Points on a hilly landscape, in no order, each with its height.
A ball rolls from a point to the lowest of its 6 nearest points, and stops where none of them is lower. Distance is the straight distance between rows; heights are no part of it.
rinez (h 59.7): [116 171 150 109 179 151 109 103]
nutez (h 23.9): [129  99 117 118 126 126 134 130]
vipo (h 51.1): [117 104 143 113 102  99 114 152]
vuf (h 21.3): [135 101  71 155 118 146 176 125]
gedul (h 40.9): [142 146 173  84 118  94  88 142]
rege (h 26.5): [146 106  59 156 142 161 190 108]
Gudes (h 52.2): [120 131 118 121 185 162 122  90]
tazod (h 25.8): [106 204 199  91 156 163 123 127]
tuzo (h 37.8): [139 108 107 123 166 150 139 103]
vun (h 38.7): [134 123 150  91 127 105 102 136]
Vup (h 38.5): [144 156 184  80 114  93  85 147]
Tuma (h 11.5): [135 106  60 162 129 147 181 122]
bovuv (h 28.8): [141  97  71 144 147 166 168 111]
kitaf (h 41.3): [139 133 139 104 159 126 107 108]
nafak (h 68.8): [118 109 116 198  80 103 133 143]
Vulu (h 22.9): [127  92 104 129 121 130 142 132]
Muze (h 43.3): [125 125  67 215  98 108 152 125]
vomi (h 47.6): [ 99 207 184  82 162 168 132 124]
kule (h 48.1): [106 199 164 101 169 159 118 115]
kipo (h 33.4): [108 199 177 101 161 156 115 116]
finud (h 11.7): [128 188 190 101 152 140 101 119]
mileb (h 27.2): [138  95  95 133 136 149 154 118]
seba (h 45.5): [140 141 150 102 158 127 100 113]
tazen (h 52.3): [123 116 155  96 106  87  95 151]
sobet (h 23.8): [143 188 209  92 127 123  90 130]
Vevi (h 22.6): [128  99  90 143 118 136 161 131]
fer (h 48.6): [135 145 143 107 163 130 104 107]
ruki (h 42.9): [132 120 117 115 171 147 118  99]
Zuru (h 15.5): [143  95  67 154 145 165 174 104]
tera (h 9.2): [111  97 133 124 101 104 115 153]
Lilo (h 48.0): [128 125 165  89 111  90  91 150]
Gidop (h 36.8): [142  94  76 148 157 171 167  97]
nisam (h 18.1): [117 199 197 101 151 150 109 122]
Safaf (h 10.8): [108  96 134 151  84 109 126 155]
rigi (h 44.9): [133 145 189  85  97  78  77 160]
budo (h 29.9): [134 110 135 104 127 112 111 132]
fitu (h 19.9): [121 108  85 167 102 131 165 135]
gadim (h 13.9): [112 109  90 180  95 121 154 141]
kodap (h 72.6): [106 101 127 174  79 109 136 153]
govi (h 30.4): [146 168 189  88 124 105  90 140]
gufev (h 31.4): [146 103  53 159 154 177 187  99]
vol (h 29.3): [125  97 126 118 110 113 122 141]
mamu (h 11.8): [134 113  52 171 118 142 184 123]
sune (h 31.0): [124 118  61 193 106 125 166 133]
kun (h 21.9): [128 107  73 162 115 137 171 128]
besov (h 23.2): [126 114  67 169 114 136 173 132]
gavom (h 48.3): [123 126 171  92  99  80  85 161]
Lav (h 59.4): [134 101  88 132 174 170 145  91]
Burul (h 28.6): [136 108 127 107 146 127 117 121]
pida (h 18.9): [141 179 197  97 138 130  94 126]
kuf (h 27.7): [140 100 110 118 150 144 136 110]
suv (h 42.4): [140  97  90 135 158 161 155 107]
geged (h 21.1): [116  96 103 148 101 122 148 141]
lom (h 40.8): [146 168 200  83 106  89  81 155]
pagi (h 65.2): [131 116  93 219  84 103 136 128]
tuz (h 30.1): [145 156 172  95 139 115  92 126]
navob (h 27.4): [112 100 114 150  93 116 139 148]
ton (h 39.1): [142 136 156  95 143 115  97 127]
lil (h 22.7): [117 117  82 192  93 119 158 138]
vut (h 39.0): [143 138 162  94 133 104  96 132]
kulev (h 24.2): [116 102 106 167  90 119 147 144]
nel (h 13.0): [105 203 188  98 160 160 120 120]
Kez (h 43.7): [118 108 102 190  82 114 145 145]
geboz (h 36.2): [125 103 137 111 110 110 115 144]
Tinom (h 61.4): [108 101 154 115  95  92  99 161]
zub (h 19.4): [117 103  98 162  97 126 153 136]
Pemub (h 47.1): [130 174 158 108 168 143 100 108]
kasal (h 42.8): [118 118  94 202  87 113 145 138]
poka (h 24.7): [135  97 110 116 141 133 135 120]
dolot (h 44.3): [139 164 199  81 100  81  77 158]
zala (h 25.7): [123 188 177 103 161 145 104 117]
gelit (h 25.4): [136  95 105 117 142 138 143 121]
fek (h 54.6): [130 146 131 114 178 148 108  99]

Where does a ball stop that starts at each point below?
bovuv => Tuma
gavom => finud
Gidop => Tuma
vun => gadim
kodap => tera
rigi => finud
geged => gadim
tazen => tera
